The views of a scene show one set of named points, each view turned or mirrored, and shifted as a whole, with a little noise and some points left out.
(in the rows, 128 means zero)

Scene 1
View 1
fal: [157 104 111 170 138 147 134 133 143 167 134 128 157 168 128 158 118 107
 152 119 176 118 149 107 131]
zegap: [167 126 126 160 136 143 129 133 141 153 147 130 153 152 119 132 130 111
 152 113 170 116 136 110 125]
goler: [139 151 159 120 136 154 133 118 142 132 144 115 151 156 111 121 110 128
 158 130 172 117 130 142 119]
kip: [133 163 173 117 136 164 120 128 132 121 153 136 147 173 106 107 135 142
 158 154 157 104 146 153 128]
kasag: [166 144 141 147 137 143 128 132 141 136 149 126 148 150 115 118 133 116
 155 114 170 113 130 123 123]
vepo: [191 127 121 172 140 134 123 142 135 153 153 144 145 145 122 124 153 102
 150  99 166 112 136 100 128]
nadis: [127 114 123 151 134 162 141 124 147 160 125 111 164 182 122 161  90 117
 156 138 181 124 150 133 132]
Bek: [195 126 122 172 141 129 127 138 136 150 156 141 145 138 119 121 151 101
 147  93 167 111 129  96 123]
robi: [163 137 131 160 135 163 117 145 128 143 153 156 150 183 116 123 159 120
 151 151 154 101 170 126 140]
Moner: [141 141 144 146 133 175 115 141 126 137 144 156 151 198 117 128 147 132
 153 171 154  98 176 146 144]
rinek: [129 168 177 110 135 166 126 121 134 116 153 124 150 164 107 106 126 143
 160 151 161 107 139 159 127]
Depe: [165 165 165 128 138 142 119 129 128 122 162 136 139 142 109  96 148 128
 155 121 159 107 127 132 120]
Mita: [148 162 172 115 139 147 131 116 138 123 154 113 144 140 109 105 116 130
 159 117 169 115 119 139 116]
met: [177 168 155 145 138 157 105 151 122 120 172 168 139 165 109  86 188 129
 151 144 140  93 158 132 134]
zinem: [168 130 122 170 135 165 114 149 127 150 150 165 150 189 122 130 164 115
 150 154 152 100 178 125 142]
pire: [170 151 156 136 138 138 127 126 137 132 154 125 144 138 113 106 133 119
 156 105 165 113 118 124 116]
Gabaf: [134 197 209  81 137 153 125 109 136  96 161 113 141 134  96  75 122 152
 165 132 160 109 109 165 112]
Zon: [172 147 158 128 142 120 141 110 149 133 153  99 145 108 109 109 108 113
 156  72 183 125  87 112 101]
fus: [211 142 122 181 141 140 103 159 121 141 168 182 138 161 120  97 207 103
 145 123 140  94 161 102 138]
suz: [189 150 141 152 142 139 121 141 131 132 164 148 140 141 114 100 165 115
 149 110 154 105 135 111 123]
View 2
robi: [132 137 103 113 125 115 139 146 164 126 147 136 158 153 130 140 157 106
 125 116 103  90 121 138  97]
Moner: [141 139  93  91 129 118 124 153 177 122 163 145 168 159 136 142 164 106
 123 111  92  87 112 156 104]
goler: [140 113 109 100 135 127  89 160 140 130 166 131 159 145 174 161 127 111
 156 100 111 143 103 152 128]
Bek: [124 121 132 153 121 119 141 139 111 132 132 119 131 138 143 146 124 113
 141 112 134 123 125 106  96]
zegap: [130 123 127 133 120 130 122 146 121 135 152 134 137 135 153 153 134 110
 141 101 126 122 113 127 105]
kip: [144 120  87  82 142 111 101 151 168 126 155 126 173 163 158 156 139 112
 154 114  91 123 106 156 130]
fal: [130 124 137 139 116 145 111 159 112 137 170 149 134 125 159 153 143 108
 134  89 136 122 110 133 100]
Gabaf: [149  95  77  68 158  96  74 150 162 122 139  98 184 167 189 173  98 121
 191 129  87 167 102 159 165]
zinem: [129 142 109 117 124 117 147 144 159 122 149 141 153 151 123 136 166 108
 114 112 109  79 121 136  91]
met: [134 128  84 103 143  85 149 129 175 120 117 105 164 172 126 138 134 117
 142 141  93 103 125 126 113]
Zon: [129  87 126 135 141 117  92 144  95 134 134  97 140 137 191 168  81 117
 187 111 135 183 111 113 139]
vepo: [121 124 131 149 120 119 144 138 116 132 136 121 131 137 141 147 129 112
 137 111 132 118 122 108  95]
Mita: [141 102 102  99 142 116  90 153 137 130 152 115 158 150 179 165 111 113
 170 113 107 156 106 143 138]
nadis: [136 129 124 114 116 152  91 169 131 138 194 163 143 129 166 156 156 101
 127  76 123 118 102 158 104]
Depe: [134 110 100 107 141 102 117 140 142 127 132 107 159 161 158 153 115 116
 164 126 106 136 116 129 128]
fus: [122 136 113 141 127  93 181 124 150 122 107 108 144 160 108 129 139 118
 126 136 113  86 136 101  86]
suz: [130 118 110 122 134 106 130 138 137 127 130 108 153 153 147 150 123 114
 152 127 112 127 122 122 117]
rinek: [148 113  84  78 146 110  90 157 169 125 158 125 177 160 169 158 134 113
 159 116  88 136 103 163 140]
View 3
kasag: [110 135 125 114 134 101 138 139 114 138 128 146 159 146 137 132 143 114
 124 123 113 138 126 130 115]
zinem: [116 152 115 165 135 112 137 100  78 129  96 132 148 143 122 134 149 127
 122 130 119 144 132  96 149]
Moner: [113 153 111 184 140 122 136 110 100 141  80 143 150 125 125 132 137 128
 125 136 128 126 138 128 144]
zegap: [107 136 126 105 137 101 152 133 102 132 129 140 155 161 142 137 158 111
 128 122 118 129 128 116 119]
kip: [113 141 120 165 140 118 124 139 128 152 104 156 163 111 136 130 119 121
 136 135 119 131 128 163 121]
Depe: [118 135 130 129 136 102 118 145 118 144 139 156 168 119 132 127 117 118
 130 122  96 154 121 151 112]
goler: [107 134 121 124 143 109 144 153 135 148 118 155 162 131 149 132 136 112
 131 132 127 113 131 159 106]
fus: [127 147 133 141 124  93 116  94  54 119 133 131 160 147 107 130 137 131
 125 121  76 193 114  79 150]
Mita: [110 130 126 119 137 108 131 161 141 152 133 163 166 119 147 128 123 112
 134 124 114 127 124 171  99]
fal: [ 99 141 117  95 138 104 166 134 109 129 122 134 147 171 144 140 174 109
 124 121 136 112 138 110 119]
Gabaf: [117 124 129 144 139 112 107 178 160 165 135 179 178  85 147 121  88 112
 142 127 102 139 119 214  92]
Zon: [104 118 135  59 135  90 142 175 135 137 168 157 168 150 158 134 143  99
 130 111 105 135 119 153  84]
met: [126 143 129 170 132 108 105 115  86 140 118 146 165 113 114 127 109 130
 129 131  85 177 115 128 136]
nadis: [ 97 141 108 121 143 117 173 136 126 141  92 139 145 161 149 139 171 109
 127 127 156  86 147 131 119]
suz: [120 135 131 124 131  99 124 137 104 138 137 149 165 133 133 126 128 116
 125 122  94 158 117 131 120]
rinek: [110 139 120 156 141 119 129 141 132 153 105 160 161 115 140 131 121 119
 133 134 118 125 130 164 117]
pire: [113 131 130 107 134  98 130 148 116 139 143 151 165 137 141 129 134 112
 129 119 104 145 121 143 104]
View 4
Zon: [122 164 125 122 134 196 147 122 147 153 122  97  86 162 111 127  95 126
 162 136 141 116 109 130 105]
zinem: [131  70 108 150 122  99  86 145 123 100 140 130  98 122 103  96 153 124
 107 103 117 135 116 152 126]
fal: [134 105 112 134 135 135 118  98 154 120 132 123  91 130 132 115 118 142
 142  99 154 140 113 149 119]
Depe: [126 123 114 143 125 163 122 157 112 131 131  95  93 142  82 115 126 105
 124 145 107 119 108 135 112]
rinek: [137 100  82 142 142 139 124 137 109 120 122  77 100 111  72 133 114  88
 115 168 112 138  85 126 113]
Gabaf: [132 133  88 136 139 181 146 156  98 138 111  55 101 129  50 140  99  75
 124 198 103 126  83 116 109]
pire: [128 130 115 133 128 163 127 139 129 133 133 103  91 148  98 118 116 116
 139 131 122 122 110 134 113]
kip: [137  92  89 145 136 137 118 142 108 114 126  88 103 113  73 124 122  94
 112 158 113 136  93 130 118]
Mita: [132 129  99 135 137 170 139 133 124 137 125  83  99 134  84 130 108 100
 135 158 124 128  97 127 112]
met: [127  91 117 155 117 130  94 184  95 110 142 112  95 139  67  95 157 101
 103 130  87 120 114 143 114]
kasag: [130 115 114 139 128 150 118 133 132 126 131 110  91 137 107 116 123 122
 135 119 129 131 109 139 113]
nadis: [142  87  84 135 148 119 119  84 155 114 123 111  96 106 127 126 105 126
 136 115 160 150  97 141 123]
Bek: [121 126 136 137 116 154 110 138 141 130 143 131  85 159 120  98 135 140
 140  92 129 117 126 151 110]
robi: [133  75 104 150 125 110  93 146 119 105 140 123  95 124  95 102 146 117
 107 113 114 137 109 148 121]
zegap: [128 110 117 137 129 142 117 122 141 121 134 119  89 138 118 112 124 132
 138 106 140 129 116 144 117]
suz: [127 118 117 144 121 154 115 158 119 129 136 109  92 148  90 107 132 116
 126 126 109 118 115 142 112]
vepo: [123 117 133 142 117 146 104 139 139 127 140 132  83 156 120  99 137 141
 135  92 128 118 126 150 115]
goler: [136 114  94 136 139 151 131 120 132 129 121  89  94 122  95 131 107 107
 134 147 135 140  94 130 114]
Moner: [137  64  87 149 132  98  97 138 113 100 134 112 103 102  88 116 140 102
 102 129 114 146  99 141 125]
View 5
met: [ 99 105 128 159 123 144 128 107 100  90  96 109 158 135 116 144 106 120
 119 101 128 120 120  77 111]
pire: [108 136 122 155 127 123 139 131 145 137 108 128 136 124 135 125 109 132
 117 141 131 123 126 131 124]
Bek: [108 124  91 176 151 142 142 132 139 131 112 109 116 119 128 114 107 174
 108 149 115 116 114 113 144]
Moner: [101 111 120 121 129 187 123 120 119 132 132  97 146 118 104 159 146  98
 127 102 120 103 117  89 114]
fus: [ 97  92  93 190 153 157 133 113  97  86  95  90 141 127 105 127  97 176
 105 118 113 118 109  66 126]
Depe: [104 135 126 150 121 122 138 127 141 135 108 130 138 126 137 133 115 117
 121 136 135 121 128 130 122]
vepo: [105 121  95 174 150 147 140 134 131 126 115 108 115 122 124 116 110 172
 107 145 114 115 117 110 143]
zegap: [109 132 101 152 145 155 138 138 147 148 126 110 115 116 126 122 123 147
 116 143 115 109 123 121 136]
robi: [102 103 102 143 145 193 128 120 111 119 130  85 138 119 103 146 137 129
 118 105 113 103 115  75 123]
zinem: [101 104 102 146 147 190 125 119 113 122 126  86 134 119 104 142 133 136
 115 110 113 103 114  77 128]
kasag: [108 133 112 148 132 139 137 134 143 139 118 114 129 121 130 131 122 135
 114 140 124 115 121 121 132]
Mita: [106 148 137 135 112 120 138 132 153 145 113 142 141 126 142 134 120 102
 127 137 140 118 132 143 118]
Gabaf: [101 152 170 125  83  93 134 121 147 131  91 156 166 134 148 152 117  62
 134 122 157 129 137 145  97]
rinek: [106 137 148 115 105 141 127 123 141 139 118 127 154 124 131 153 136  75
 134 113 142 116 132 123 106]
fal: [111 137  95 141 151 167 137 144 154 164 140 104 104 108 123 126 138 149
 116 152 114 105 123 126 147]
Zon: [109 162 119 161 127  95 148 142 170 159 110 146 114 119 156 110 104 145
 117 169 135 124 129 164 138]
kip: [103 131 142 122 111 148 126 123 131 132 115 121 153 126 127 153 132  83
 131 113 138 114 127 110 107]
suz: [101 126 119 162 129 129 136 124 133 119 105 117 140 131 127 131 108 133
 117 129 128 121 122 109 123]

In a view up to two points have been moved. Name them for each view, in the order of its rows, or write -.
view 1: fal, suz
view 2: Zon
view 3: rinek
view 4: -
view 5: Depe, robi
